Each row is a point on a landscape with many valleys, with its height.
A ball rolls from a point to the lowest of its 2 nearest points, and stops where none of them is lower. Distance is the straight distance between rows; heights are no part of it.
k_849: [-51  -3  13 -15  19  -3  23 -41 -36 -38  11 -14   1  23 -13 -21  -9 -28
  34  -9   3  -9 -30  10 -26  35 -13  21 -24   3 -11  10 -23 -34   5   7
 -20  -2  -1  -5 -22  -2 -16 -22 -30  10]  (h 61.4)
k_140: [  2  17  16 -32  -7  -5   7  -1  54   2 -20 -21 -11 -22 -20  22  14 -32
  11  -6   1  -4   4  13   5  28  -5  34 -14  -9  -5  -7 -13   0  22  -3
  -3   7  17  34  20 -16  11 -45 -26  18]  (h 8.5)
k_173: [  5  13   2   0  13  25 -38 -21 -14  -1  33  18   7  23   0 -30  35   7
   3  34 -19  54  23 -18 -23 -21  -2  16  -3   5  11 -13 -14  11  -5  11
 -21   2  -8  -5  11 -34 -11   6 -14  -9]  (h 55.2)
k_58: [-16 -22   7  41  44 -25   4  15  24  15  25   5  43  -4  -5  30   1  -9
 -24  44  20  17  24 -17  23 -33 -12  -3  -8  -6 -11   9   5  20 -17  11
  22 -26   5 -44   1 -12  15  13 -11 -15]  (h 23.8)
k_93: [-22  16 -33  15  23 -23 -10   3  -5  -9  50 -12   6  37 -11   5   1 -46
 -22   8  31  20  20  10 -22  -6 -15 -38 -23 -16 -14 -33   1   5 -15   6
 -18  20  20   9 -12 -25 -15  36  23  -6]  (h 54.7)
k_588: [  5 -34   4  29  10  -4  -3   7 -23  -4 -14  -9  -8   1  22   6   0   6
 -26 -44  -2 -10 -30 -29  -1  12  25 -32   6  25  24   4 -22 -27   8 -13
  24   0  -6 -25 -23  43   3  -4  -4  22]  (h 48.8)
k_24: [ 22 -11 -18  34  13   1  11   6 -49 -14  15  40  -2  20  20 -30 -23  44
  -3 -19  20   2  30   6   5  22  -2 -33 -22  -6  -8 -14   4 -22   1 -26
  -5  -2   6 -19  11  13 -14  11  23   2]  (h 22.9)
k_100: [  4 -25   1 -14  14  14 -11 -39  19   2 -37  28 -15 -27   4 -28 -29  -1
  -9 -22 -23  -8  21   7 -16   6   4 -14  21  24  40 -12  29  22   5  11
   4 -11  20   5  18  33  25  -4  -2  -4]  (h 49.6)
k_166: [-19  31   8 -27 -28  29  -7   6  18 -20 -46  15   2 -17   2  13   3  15
  33   3 -23   0   2  -9  12   6  15  57  15  -8   8  18 -37  -9   1  -7
   4   1 -28   3  -5  -6   1 -43 -23   6]  (h 34.0)
k_437: [ -5   2  -2  -4  -3 -13 -11 -19   7 -26 -28  18 -12 -19  36  13 -21 -18
   8 -17   3 -24 -28  -3  46  -7   6  43  24   7 -22  22   1 -18   5 -13
  13 -15  19  14 -19  24  -1 -35  19  39]  (h 31.1)
k_497: [ 60 -30   3   7  21 -16 -26   5 -30  -2  55  30   6  -5  50 -22  21  28
 -11   9   4   3  31 -14  15 -23  -3 -13 -15   5   8  10  37  27   4   0
  20 -21  36  11  35  -3  22  -3  23  -6]  (h 39.7)
k_54: [-16 -17  -9  28  -1 -30  -9  20  18   3 -28   3  26 -12  25 -38 -25 -26
 -21  22  -8 -17  -6   0   5 -41  -6  -6   4  17  -8  24  30   7  18  -1
  38 -27  21 -29 -36  47 -18  24  21   3]  (h 38.3)
k_137: [  1   6 -26  11   8 -27 -26   6   2 -13 -44  -1   4   1  45 -31 -25 -27
 -19  13  -3  20  27  13  -2 -34   1   1   5  20  10  11  19  29 -18  14
  34 -14  55 -18 -25  28  11  23   8   0]  (h 43.2)
k_817: [-10 -57  23  22  20   0   0  -5 -15 -14  23  46  15 -35  39 -29 -30  10
  19  17 -27 -35   0 -22   8 -22   2 -15  28  21  22  34  38   2  10  19
  19 -41   2 -32  -2  50  14  -4  10  -8]  (h 19.2)
k_618: [ -5  -3  -1  28  43 -11 -33 -24   5  -6   9  31   6 -26  23 -11 -15 -21
   1   0 -16  -4  -7 -14   8  -2   7  29 -15   5  -3  -8 -33 -28  11  -1
   7 -17  -3 -27  12 -14 -17 -41 -24  17]  (h 49.3)
k_504: [ 14  14 -27 -12   7  -7   8  -2   0 -18   6  20  20 -14  15  67 -19   3
  -7  -6  23 -26  23   4  30   1  -7  -2   0  -3   9 -18 -15  18 -54 -14
   9 -14  19 -11  37 -22  32   7  27 -11]  (h 60.7)
k_949: [ 13   0   4 -19  -6  -5 -17 -20 -13  -1  20  20 -13 -10  10  20  15 -17
   0  -1  -2 -11 -44 -15  12   1   5  33  16   6 -29  10 -33 -15   7  -2
  12 -14  13  38  -5 -17   1 -42   1  40]  (h 22.6)
k_514: [-14 -12  21 -16  12  13  14  -5  13   4 -28  -1  -8   0 -33 -23   7   4
  10   3 -16  13  17   2 -16   7  -3  -9   7  20  24  -4  20   7   8   8
  -2   7  -2 -16  -8  11   2   6 -20 -17]  (h 54.8)
k_749: [  5  -5  12   2 -17 -11  47  41  52  37   4  -1   8 -37 -26  32  -1 -12
  14  29  14 -33   1   5  22   6 -26  -2  -8 -23 -27   0  15  -1  23  -8
  18 -17  -1   6  -5  -3 -24 -27  -5 -14]  (h 52.7)
k_927: [-12  28   3 -49 -51  40  23  -1 -32 -13  -8  -1  14  27 -28   9  22  15
  41  26   7  15   1 -12  -8  -5 -16   5  30   0   4  11  -3  32 -26   2
 -24  -2 -15  31 -18   5  11  16   7 -17]  (h 46.9)
k_802: [ 31 -16  -4  13  23 -13  -4 -40 -21  -9 -39  16 -50 -14  34   0 -24  12
   9 -31  -2   3  14  25   3  17  -1 -13  25  17 -17  -7   2 -27 -10  -2
 -15  15  41  -4   8  10   5  -6   7   1]  (h 55.9)
k_478: [ -4  11 -13  -2   8 -46  -5  -4  -8  -9 -42 -14   4  12   9  -3 -16 -11
  -8  12  16  42  54  30   2 -17 -10 -16   3  -1   9   4  14  42 -42  24
  14   8  56 -26  -6   9  40  28  -5 -17]  (h 47.8)
k_846: [ -8  -9  27 -32 -19  19  23   2  18  17 -13  18   1 -34 -39  15   8  19
  28 -10   2 -39 -10 -19  38  13  10   5  15   7  15   9  12   0  22 -13
  21 -12 -23   2  -3  14  25 -26   6   3]  (h 33.8)
k_719: [ -1   6   6  -3 -34  -7  41  27 -19  -9 -41 -53 -33  28  10  -5   5  -9
  34 -19  25  15  15  39 -10  50 -16 -19 -17  -8 -11  -1 -14 -40   4  -8
  -8  28  15  -3 -41  17 -14 -12 -26  -7]  (h 27.2)
k_724: [-26  -6   7   8  23   0  14 -21   8  -7  15  16  -7  -9 -16   8   3 -37
  15   8  -1   2 -14 -17 -18  30  -6  -2  -3   2  -4 -26 -43 -40  16  -2
 -13  -6   3  -7 -13 -15 -14 -29 -30  13]  (h 56.1)
k_44: [ -8  13 -15  -5 -20  -6  -3  -9  33   9 -36 -32 -24   4 -12  32   2 -29
 -27 -25   4 -13 -43   4  16 -15  -2 -13  29  21  -4  -5   9 -12  -2 -11
  14  12  20  25 -42   4  -2  42  29  29]  (h 30.5)
k_205: [  3  -7  18  -8  15   0 -27 -31  36  14 -13 -18  -7 -14 -15 -52   3 -13
 -19   3 -39  19 -10  15 -28 -14  -5  25 -12  11   8  -4  18  12  17  16
   2  14  -4  21  15   8 -16  -2 -23  -9]  (h 59.7)
k_825: [-10   2   3 -16   6  42 -12  -8 -52  -8  32  18  23  31 -12 -44  21  39
   8  -3   0  24  23 -21 -12   3   5   7 -27  -2  32   6 -17   3  -8  -2
  -5  -3 -35 -13  11  -1  10   8 -14  -1]  (h 54.3)
k_953: [ 47 -20   0  21   7 -21 -16  19   9  20   4  15   8 -29  29 -44  -9  11
 -30 -16 -19 -12  30  13  -1  -1   7 -16 -28   5  13  -9  27  18  30  -7
  26  -2  10   8  56  33  -2  -3   8  -9]  (h 49.5)
k_174: [ -5 -25  30   1  -2   8 -23  -1 -21  36  32   6  18 -12 -19  21  28  21
 -27  25 -22  15 -31 -38 -19 -15  21  16  30   3  15  28 -15  22   6  35
   3 -30 -22 -14   2 -10   4 -18 -24   7]  (h 43.6)
k_145: [ 23 -14  -3   2 -16   4  12  -5 -42  13  53   8   8  29 -23 -11   1  28
 -16  -1   1   4 -15  -1 -24   7  -9 -27  -3 -17 -23 -12  31  14   6  -5
 -16  -6  -2  32   9 -16 -23  19  31   1]  (h 47.9)
k_258: [-11   2   3 -35  -6  20 -21 -38  -9  25  21 -12  10  -7 -39 -32   2 -14
 -22  -9 -36  -6 -38  -7 -45   5  -8  12  -3   4  28  -6   0  26   5  26
  -5  -4 -13  47  21  -3 -12  -1 -30   1]  (h 64.8)
k_12: [-10 -18   5 -12 -30  12 -21  11 -19  -9  -7  -1   5  -6  11  -6   0  21
  -2  -1 -16 -20 -44 -27  14 -37  20   1  35  10  20  44  24  19  -5   7
  35 -23 -26   0 -21  37  15  12  20  21]  (h 26.2)
k_209: [  4  12 -12   2  -9  -1 -21 -13  14   5 -21  -8  -9   9 -20  40  13   8
 -12  -2   0   8 -42  -4  20 -46   9  -5  49  20  -8   0  18   6 -25  -7
   3  15  -6   0 -35 -24   7  53  45   5]  (h 22.3)
k_128: [ -7  19  27 -45 -32  26 -23   2  23   7 -28  -7 -16 -29 -13   2  27   6
   7 -13 -25  -9 -31 -21  26  -5  17  38  26  12  16  30 -10 -11  30   4
  14  -2 -21  22  -9  18  15 -20  -4  25]  (h 25.5)
k_112: [ 13  28 -10  19   8  -7   1  11  12 -13 -41 -32 -11  11   0  63  10   8
   2 -14   2  18   9  25  -2   4   8  10  -7 -14 -14 -15 -17  -7 -33 -12
 -16  40 -10  -5   3 -53   1   1 -13  -4]  (h 64.0)
k_30: [ -5   4  -5  26 -40 -11   8  36  12 -13 -40 -19  10  12  42  -5 -16 -15
 -21  28 -16  -3 -24   4  -9 -16   2   8   9  12 -26  31 -10 -20  18 -10
  23 -14  12  -5 -51  32 -39   9  13  18]  (h 32.7)
k_195: [ -9 -45  18  26  24  20 -16  -8 -28   8  34  32  23  -5  21  11   3  29
  -2   9 -17   8  -3 -44 -11  -8  21  13  31   4  26  22 -41  -5  -9  27
  11 -29 -26 -36  -2   2  27 -32 -21  -7]  (h 35.2)
k_56: [ 13 -13   3  45  62 -21 -12 -12  -5   5  32  43   1 -23  23 -24 -15  -2
  -2   5   9  16  28 -10  15   5  -5  -5 -26   2  -6 -14 -26 -26  -1   0
  -2  -9  18 -51  42  -6  -8 -18 -29 -14]  (h 42.2)
k_678: [  1  19   1 -28 -26  13  25  13 -27   5  37 -26 -19  44 -37 -17  22  21
  21   0  22   5  16  22 -16  18 -14 -26 -11 -23 -28 -15  37   7  10  -4
 -40  37 -17  41  -6 -26 -15  31  27 -15]  (h 53.7)
k_287: [  3 -21 -11  17  21   3 -16   5  -9  14  23  10  10  -3   6 -34   2 -10
 -21 -27   9 -12  -7 -30   3  10  12 -34 -32  19  39 -18 -10  -4  23  -7
  29 -20   1 -28   5  28   1  -3  -8  17]  (h 45.7)
k_9: [ 51 -17 -14  19  28  -3 -14  -1 -28  -2  27  44  -9  -8  27  -2   1  36
 -12 -20   8   4  46   1  15  -1   1 -45  -3  10  13 -24  17  -5 -16 -10
   0   2  35 -14  33  -3  15  23  29 -13]  (h 31.6)
k_484: [-26  11   3   2 -27  -2  17  33  44  22 -20  11  25 -32 -23  57   3 -13
   8  38   6 -22   0 -21  37 -12 -13   2  14 -16  -5   9 -20  -6  19 -11
  25 -33 -12 -11 -29   6 -10 -22  -1  13]  (h 47.7)
k_245: [-12  -5  27 -23 -34  27 -37   3 -18   4   1  22 -18 -30   2 -27  14  10
  30 -11 -32 -17 -49 -38  -1  -3  32  28  41  15  11  33 -23 -31  41   9
  12 -13 -29  -1 -24  35   2 -20   7  28]  (h 16.8)
k_832: [ 19  -5  -2   5  -2   8 -11  25  21  29  26  -1  20  -8 -22 -19  13   5
 -38 -13  -8  -4  22 -10  -5  11   5 -37 -31   8  37 -36   1   7  30 -14
  13  -3   3  -8  28   7  -3  19  12  -6]  (h 52.2)
k_368: [-16  15 -19  -5  19   6   1 -17 -14 -22  18  16  27  24 -12  35  -5 -12
   7  18  13   0  15  -8   8 -11  -9   2   1  -1   3 -21 -12  32 -49   2
 -12  -1  -1  -1  14 -31  20   9   6  -5]  (h 65.5)
k_302: [-22  12 -16  -4  16 -32  28   2  63  18  16 -30 -26 -31 -16  31 -35 -51
   2  -7  23 -31  35  46 -14   9  -8 -11  -9 -39 -18 -26  40  19 -19  27
 -40  40  13  29  13 -42  13 -14 -12 -54]  (h 79.4)
k_97: [ 31   4  -8 -14 -28   1 -12 -14  11  11  36  48   3 -22   6 -41  -6  -5
  13  15  -1 -16  -7   5   7   8  -4  25 -16  -8 -28  -8  -9  -3  30 -17
  18 -22   0  47  34   9 -23 -27  15   5]  (h 52.5)
k_614: [  1 -29   3  30  14   3  17   9  20  23  30  48  17 -25   3 -29 -18  -4
 -15  16  -2 -14   8 -25  -6  11  -9 -29   0   5   5 -16 -11 -22  35  -7
   8 -36   3 -25   3  33 -31  -3   4 -17]  (h 38.2)
k_773: [ 17 -19   8  45 -31 -30  27  28  44  61  32 -18  10 -26 -33   7  -7  -4
 -13  23  -1 -16 -33  14  -4   5 -25   0 -11 -33 -44 -13  11 -12  37  -6
   7   1 -20  20  -1  -6 -52  -8  -7 -27]  (h 57.3)
k_524: [-48 -11  39 -20  19   1  39 -19 -17 -20  11 -26   6  24 -28 -18   9 -26
  47  32  -4   3  -1   1 -34  15 -21  18  -6  -8 -15  18  11   7  -4  31
 -37  14  -9   4 -19 -10  -6 -24 -36 -25]  (h 65.4)
k_980: [ 28  -5 -24 -16 -17  -6 -20 -23 -32 -28   4  24 -26   6  56 -23  -6  -5
  19 -21  23 -23 -24  -5  23 -12  15  18   4  16 -12  24   9  -3   1 -19
  23 -20  20  31  -4  27  22 -19  38  40]  (h 37.2)
k_402: [-11  15   5 -24  -2  20  16  -3  41   5 -45 -16  -4 -22 -30  37  -8   5
  10 -40  -1 -23  13  13   9  31   9  29  -7  -6  25 -17   4   7  -8  -4
 -10  18 -10   3  22 -20  29 -33 -27   5]  (h 20.6)
k_989: [-12 -11  14  13  33 -47  16   5   4 -10 -32 -12  -3 -17   6  23 -22 -13
  -6 -18   4   7  -2   4  29  18  -7   7  -9   3   6   9 -11  -3 -14   9
  13  -4  35 -34   0  17  13 -34 -38  13]  (h 38.8)
k_934: [-33  36 -27   1   8  -4 -14   5   3 -17  13 -41   4  27 -11  33  31 -43
  -9  34   4  36   9  -4 -34 -20 -12 -28   0 -18 -10 -17 -23   0 -23   9
 -38  28   6  17 -26 -37  -2  45  -3  -9]  (h 60.2)
k_392: [-13  10   0 -29  -2 -10   8   7  -7 -10  -4 -65  13  26  -5  13  16 -31
 -25  12   1  10   6  11 -23   4 -15  -1 -26  -2  -4  11   3  33 -20  19
   0  15  21  37   2   3   5  10 -21   7]  (h 73.4)
k_671: [-21  13  15 -18   5 -15  27   2   1   5  45 -41  -8  17 -42   4  10 -19
  18 -10  23 -25 -37  16  -5  18   7  11 -36 -26 -42   2  10   0  12   2
 -15  31 -38  38  18 -35  -9 -13  -5   0]  (h 46.8)
k_507: [ 25 -10  -1  -4  -9  -8 -22   4 -24  -1  45  23  17  10  28 -25  11  -2
  -9  26   6  -1  -8 -13   4 -22  -3  17 -12   2  -8  17  11  29   7   4
  32 -27   9  19  10  -1  -6 -16  13  13]  (h 46.2)
k_422: [ 11  22   0   7  14 -14  -6  27   2 -11  10 -33  22  20  -4  57  43  10
 -16  17   9  27  26   7 -10  -4   5   7 -28 -17   0 -22 -29   4 -29  -7
 -18  22  -5 -21  26 -61  13  11   4 -16]  (h 58.5)
k_40: [-18  21 -13  16 -18  13   8  24  37  -6 -40  22  16 -13   2  22 -23  -5
   2  24 -16 -12  11  -1   4  -2   3  15  12  -8   3 -12 -24  -8   4 -13
   6 -14 -15 -16 -13  -4 -24 -11  -4  -1]  (h 41.7)
k_364: [ 41   5 -36  -4 -21 -19 -16 -21  35  13  24   9  -6 -19  28   0 -21 -33
 -28 -14  24 -30 -10  26  19  -6 -16  -2 -13   2 -19 -18  16  10   5 -17
  17 -17  41  49  33   5   3  11  47  15]  (h 48.9)
k_31: [ 15  35 -28  -9 -30  36 -13  15 -27 -12 -15  -3  -6  32  12 -16  10  37
  -8  -8  -5  29  21   2  -1  -5   0 -16   1   2  17  -2  -7  -8 -11 -21
  -1  22 -18   6 -15   5 -20  46  23  -2]  (h 79.9)
k_658: [ 35  -3 -32  -4  -7 -12 -34 -17  18   5  11  28 -21 -16  42   4  -2 -30
  -3  -2  17 -27 -14  -9  36 -41  -2  -6  25  24  -4  -2  17  11   6 -11
  24 -22  37  25  -8  10  15   9  56  30]  (h 43.3)
k_317: [ 18   6  -1 -24 -47  20   4  18 -37  -6  15  19  10  15  -5  -5   5  54
   6  -9   6 -21 -23  -8  19 -10  27  -8   6  -2   6  24  19  12  -6 -26
  17 -12 -38  15   9  15  13  21  42  12]  (h 34.1)
k_142: [-10 -30  28 -17 -10  -4  10 -11  11 -22 -57   9 -10 -18  16  -8 -14  20
  15 -14 -12 -18 -11   0  17 -14  11  12  44  19  15  45  50  12   4   4
  15 -10   3   1 -22  49  28  -7  16   4]  (h 18.6)
k_635: [ 18 -14 -17   3   4  -8 -25  -5   4  -2 -18  15 -10 -25  43 -31 -37   1
 -15 -31  -9 -38   1   7  11 -14  18  -8  -5  14  23   7  37  22   8  -2
  25 -15   7   7  31  45  20  -5  19  25]  (h 44.0)
k_898: [ 21  10 -14  14  -9  10 -50  16 -17 -36 -32  13 -14  -2  84 -34 -11  -1
  13   6 -34  13  28   3 -18 -12  26  28   9  11  11  14 -22  -6   4   7
  13   3   6 -22   1  29 -11 -15   6  13]  (h 47.3)
k_854: [ -7  22  16 -61 -52  31  31   7 -15  -2  -4  -9   5   3 -44  22  27  23
  43  -9  20 -19 -24  -8  14  17   5  13  15  -2   7  12 -13   7  -9 -17
   0   4 -29  30  -5  -3  30 -11  -1  -2]  (h 41.0)
k_291: [-12 -37  32  11  27 -24  15 -12   8 -14 -33  27  -8 -52  26 -25 -32  11
  22 -18 -32 -42  -8   2  18  -2   5   0  30  31  17  31  40 -16  23   9
  -6 -14  19 -36  -1  60   4 -15   8  -4]  (h 11.0)
k_325: [-16   7   1 -25 -15  22  27   3 -47  -7  23 -23  16  45 -42  22  20  29
  21   9  14   1   8  -4 -12   0 -13 -33  10 -18  -1  -9  19  32 -29   9
 -42  24 -15  19  -5 -18  11  37  23 -32]  (h 52.4)
k_454: [-17  42 -16 -15 -29  55  16 -14 -12   6 -17  -9 -29   6 -27 -19 -13  16
  28  -9 -17  -4 -18   8 -15  29   7   8  -5  -9  -1 -19 -19 -29   6 -18
 -35  24 -46  17 -10 -29 -30  30 -18   7]  (h 73.3)
k_955: [-40  12  21 -32  12  19  10 -23 -13   6  16 -17  12  11 -48  -6  16 -23
  17  15 -21  -5 -14 -12 -36  15  -8  13  -7 -15   6  -3 -12  24  -5  31
 -31  16 -25  31  19 -20  -4 -10 -41 -10]  (h 69.4)
k_77: [ 31   5 -12  14   1 -12 -25 -18 -35 -33 -42  17 -24  10  67  -6 -11  15
  14  -3  -7  36  41  24  -3   0   8   2  20  11  -6  -1 -18  -7 -23   1
   2  10  32 -15  -8  17   2  -9  10 -12]  (h 51.9)
k_758: [-10   3 -24  41  -5   3  -7  24   7   0  26  26  37  42  15 -17   7   7
 -19  63  14  57  31 -21 -21 -36 -14   1  15 -13  -8   3 -24  -5  -2   2
 -37 -32   8 -26 -46 -11 -21  23  18 -12]  (h 40.0)
k_781: [  4  19  -9 -41  -8  18 -23 -25  -5  14  32 -53   0  14 -17 -27  19 -25
 -33   1 -19  16 -18  18 -36 -12 -16   2 -25  -4   5  -6  16  31  -8  22
 -14  16   1  57  23 -12  -7  38  -5  -2]  (h 69.5)
k_760: [ 37 -11  14  21  11  -7  25  14  30  37 -14  11 -24 -28 -17  13   7  23
  10 -17   7 -32  -4   6  27   5   8 -17   9   9 -25 -15  25 -22  27 -23
   0  22  -6 -11   8 -19  -4   0  16  -6]  (h 67.7)
k_286: [-10  29 -27  20  16 -13 -12  -7 -14 -14   8  -9 -21  40   4 -20  -9 -23
  -2 -11  21  30  15  21  -9  19  -5 -17 -34  -9 -14 -32 -24 -34   0 -14
 -18  28  -1  -6  -5 -25 -26  25  -2  15]  (h 49.0)
k_362: [  2  -5   7  11  39 -25  21 -24  -3  -2 -35   3 -49 -11 -17  -3 -26   8
  36 -43  19   4  10  32  20  27   2  -9   1   1 -15 -15  16 -23 -10   2
 -27  35  18 -37  10 -14  23 -12 -14 -14]  (h 60.1)
k_531: [ 10  -2  -3   6 -40   9  10  33  -8  22   8  19  19  11 -19   4   0  40
 -16  26 -11  -4 -14  -9   2 -21  11 -12  19  -6 -13  14  32  30   8  -6
   4 -18 -19   2   1   0 -18  26  30  -5]  (h 40.8)
k_222: [-29 -15   5  25   9  -7  18  22  26  18  18   9  37  18 -31 -15   9  -6
  -9  54  10  28  19 -13 -17 -25 -12 -15   6  -8 -11   3  11  12   8   6
 -12 -19  -3 -31 -27  -3  -8  27   0 -25]  (h 32.6)
k_122: [-14  -1   3  10  20 -27  11   5  15  17  71 -28   7  -1 -41  41  11 -27
  -9  15  10 -19 -33   0 -13   5   3  -7 -17 -36 -36 -26  -6   0   4   8
 -26  16 -26  21  23 -54 -21  -8   0 -17]  (h 53.2)
k_628: [  6   6   1  26  -7  14 -39  15   3  10  29  24  17  19  28 -30  26   8
  -8  54 -17  51   6 -24 -21 -29  16  32   5  -6  -1  12 -31  -4  20  10
 -16 -25 -17 -26  -7  -9 -27 -12  -9   0]  (h 48.0)
k_892: [-15  36 -25 -32 -28  57  12 -27 -43 -19 -20 -15 -17  33  -2 -48 -13  22
  14  -5 -10  13   8  28 -20  20 -26  -4  -7  -4   5  -6   3 -21  -8  -4
 -34  15 -29  22 -16  11 -29  51   0  -1]  (h 76.7)
k_101: [-12  -1  10  -9  14  27  15   7 -32   2  32 -34  15  39 -38 -12  36  28
 -16 -22  15  24   3 -23 -15  20  -4 -33 -30  -2  36  -3  -9  -8  -5   2
 -17  17 -32 -19  -4   0   9  38 -14  -8]  (h 47.5)
k_583: [  2  -7  17 -27  -1  12  -3 -19  30   4 -40 -20   4 -17  -2  14 -15  19
 -26 -39 -11 -23 -12  14   6   9  15  39  -3  -4  14  24  39  36  -2   8
   4   3  -6  19  38   6  33 -20 -10  17]  (h 30.6)
k_113: [ -1  10  -7 -17   7  15 -20 -48  -2  -4  -3  12 -24   5 -19  22   5  -1
  12 -17  -1  -2 -42 -10  20 -15  12  22  35  16 -14 -10   0  -5 -16  -7
 -10  10 -10  20  -8 -30   9   2  16  28]  (h 9.8)
k_819: [-23  -4  -2  24  20  11  26  25  -5   7  13 -48   2  39 -18   3  16  -1
 -21  -6  20  34  11  -6 -37  32  -2 -36 -33 -18  11 -13 -29 -27   6   4
 -30  19 -21 -20 -19  -1 -20  18 -35  -9]  (h 40.9)
k_338: [ -8 -10   9  14   1 -15  12  34   8  -5 -56 -32   6  -8  12  21  -8   7
 -24 -24 -12  -2   1  -2  10   9  16 -15  -3  13  27  11  -8   3  -6  -4
  35   2   8 -25 -18  38  11  -7 -24   7]  (h 43.9)
k_668: [ -3  12  -1  -1 -55  17 -22  20  -6  -8  -5   1 -13   1  32 -15  14 -10
   4  20 -21   7 -43 -27  -9 -12  17   8  35  22   4  25 -33 -33  27  -2
  11 -22  -9  -7 -53  38 -30   6  17  23]  (h 25.9)
k_891: [  6  31  -3 -12 -31 -18  25  16  36  -1 -47 -28 -40  -2   2  10  -7 -23
  30 -30  38   4  23  44  11  36  -8  15 -19  -8 -17  -3 -10 -18  12  -7
 -11  30  25   8  -5  -6  21 -31 -20   6]  (h 19.9)
k_196: [  2   4   5   5 -15   9  14  17 -35 -14 -12 -43  -5  34  22   3  29   2
  -9  -7   9  38   9   1 -26  41  -9 -14 -23  -7   2   1 -59 -46   9  -7
  -6  10   0  -2 -33  22 -22 -11 -34   8]  (h 33.6)
k_383: [ -3  27   1 -21 -18  24 -32  11   4 -36 -32  13  -1  -5  37 -21  14  -7
  24  10 -20  31  31 -10   2  -6  16  30   5  12  35  15 -45  -5  -6  -2
  20  -3  -7 -19  -5  23  11 -26 -19  -4]  (h 41.4)
k_155: [ -3 -12  -8  29  10 -11  41   8 -15  -6  20  29  12   2   9 -33 -37   2
   1  -3  16 -16   7  12  -5  39 -16 -14 -38 -10 -18 -12 -11 -30  18 -17
   1 -16   5 -24  14  14 -38 -14  -8  -8]  (h 30.9)
k_522: [ 17 -14  12  30  -3 -20  11  16  36  55  24 -24   2 -25 -49  53   8   5
 -20  18 -13  -7 -41  11 -10  -9  -1  -7   8 -26 -33 -19  19   1  16   7
 -18   5 -15  -1   8 -53 -28   1  -3 -20]  (h 60.0)
k_745: [ 29  10 -25  -7 -10   1   2  -7  19   6  14  12   8 -24  12  50 -27  -6
 -24  -7  -2 -37  -2  16  16   7  -4  20  -8 -16 -18 -18 -10   6 -17 -12
   6 -16  13  30  48 -33  -2  -9  23  14]  (h 55.1)
k_648: [ -8 -48  14  17  13  19 -27  -9 -35 -15  28  39  10  -1  26 -26  -3  21
  25 -11 -11 -14  -2 -38  17 -27  17  -8  23  25  39  13  10   5  -1  11
  25 -24 -22 -32  -5  22  46 -10   2  -3]  (h 26.9)
k_542: [ 14 -15  10  42  55 -30  20  26  15  22  29   4  13 -12  -4  27   2   9
 -22   5  26   4  29   3  21   7  -8 -25 -27 -15 -10 -10   0  -6 -11   5
   9   5  10 -48  38 -21   0   7 -14 -25]  (h 33.1)
k_259: [ -5  30  -8 -18   5  33  -9 -23 -17 -15 -34 -25 -17  15 -11  18   8  18
  10 -24 -14  22   3  12 -11   9   8  15  -2  -4  11  -8 -27 -12 -30  -6
 -22  33 -31   5   6 -26   5  10 -27  -3]  (h 68.7)
k_777: [-11 -26  15  34  44 -31   3 -10   0  -8  -5   1  -2   2   5  18  -4  -4
  -5  -1  14   8 -18 -12  27 -15  -9   0  13  15 -13  13   9  -9 -15   2
  12  -1   5 -39 -17  -3   6   1  -6   5]  (h 32.8)
k_957: [ 15  19   2  -1  10 -26 -12  19 -18 -21 -10 -27  18  32   8  26  31  16
  -1   1  24  53  50  19   7 -12  -7 -10 -17  -1   5   0  -8  23 -42   1
   3  24  17 -23   2 -12  26  21   3 -26]  (h 52.8)
k_991: [  1  -7   6 -31   5  -4  23 -25  17   2   4  -1   0  -2 -27 -11 -19   3
  10 -19  23 -28  -2  30   6  13  -5  15 -14 -12 -15   8  48  30  -5  -1
  -4   2 -12  27  42  -8  26  -5   7  -3]  (h 38.4)
k_213: [  8  -4  17   9  26 -24  28   6  42  19 -42 -10 -30 -22 -32  32  -1   1
  16 -24  26 -17   4  17  25  -2 -10 -10  19   6  -8  -7  42  -3 -10   5
  -4  33  10 -21 -14 -22  19  10   7 -19]  (h 64.1)
k_543: [-19   8 -15   4   7 -14  18   2  33   1  -7 -32  -1  -1 -16  23 -20 -45
 -12  10  -5  -7  11  35 -31   5 -16  -3 -11 -23 -19 -22   7  22 -11  15
 -15  17  24  36   8 -22  -9  -1 -20 -15]  (h 76.5)

Where does a ball stop that starts at each point below?
k_678 -> k_291
k_892 -> k_245
k_524 -> k_58
k_745 -> k_113
k_934 -> k_140
k_368 -> k_245
k_302 -> k_245
k_825 -> k_140
k_31 -> k_245

Call two points neighbours if one is among the 2 nearest of the other. Go from one point of each pair to the other, from neighbour to neighbour, staying as low as possible. Name the highest point that can't be avoided.
k_24 / k_58 -> k_588
k_287 / k_635 -> k_832
k_58 / k_140 -> k_173
k_291 / k_58 -> k_628
k_58 / k_245 -> k_678
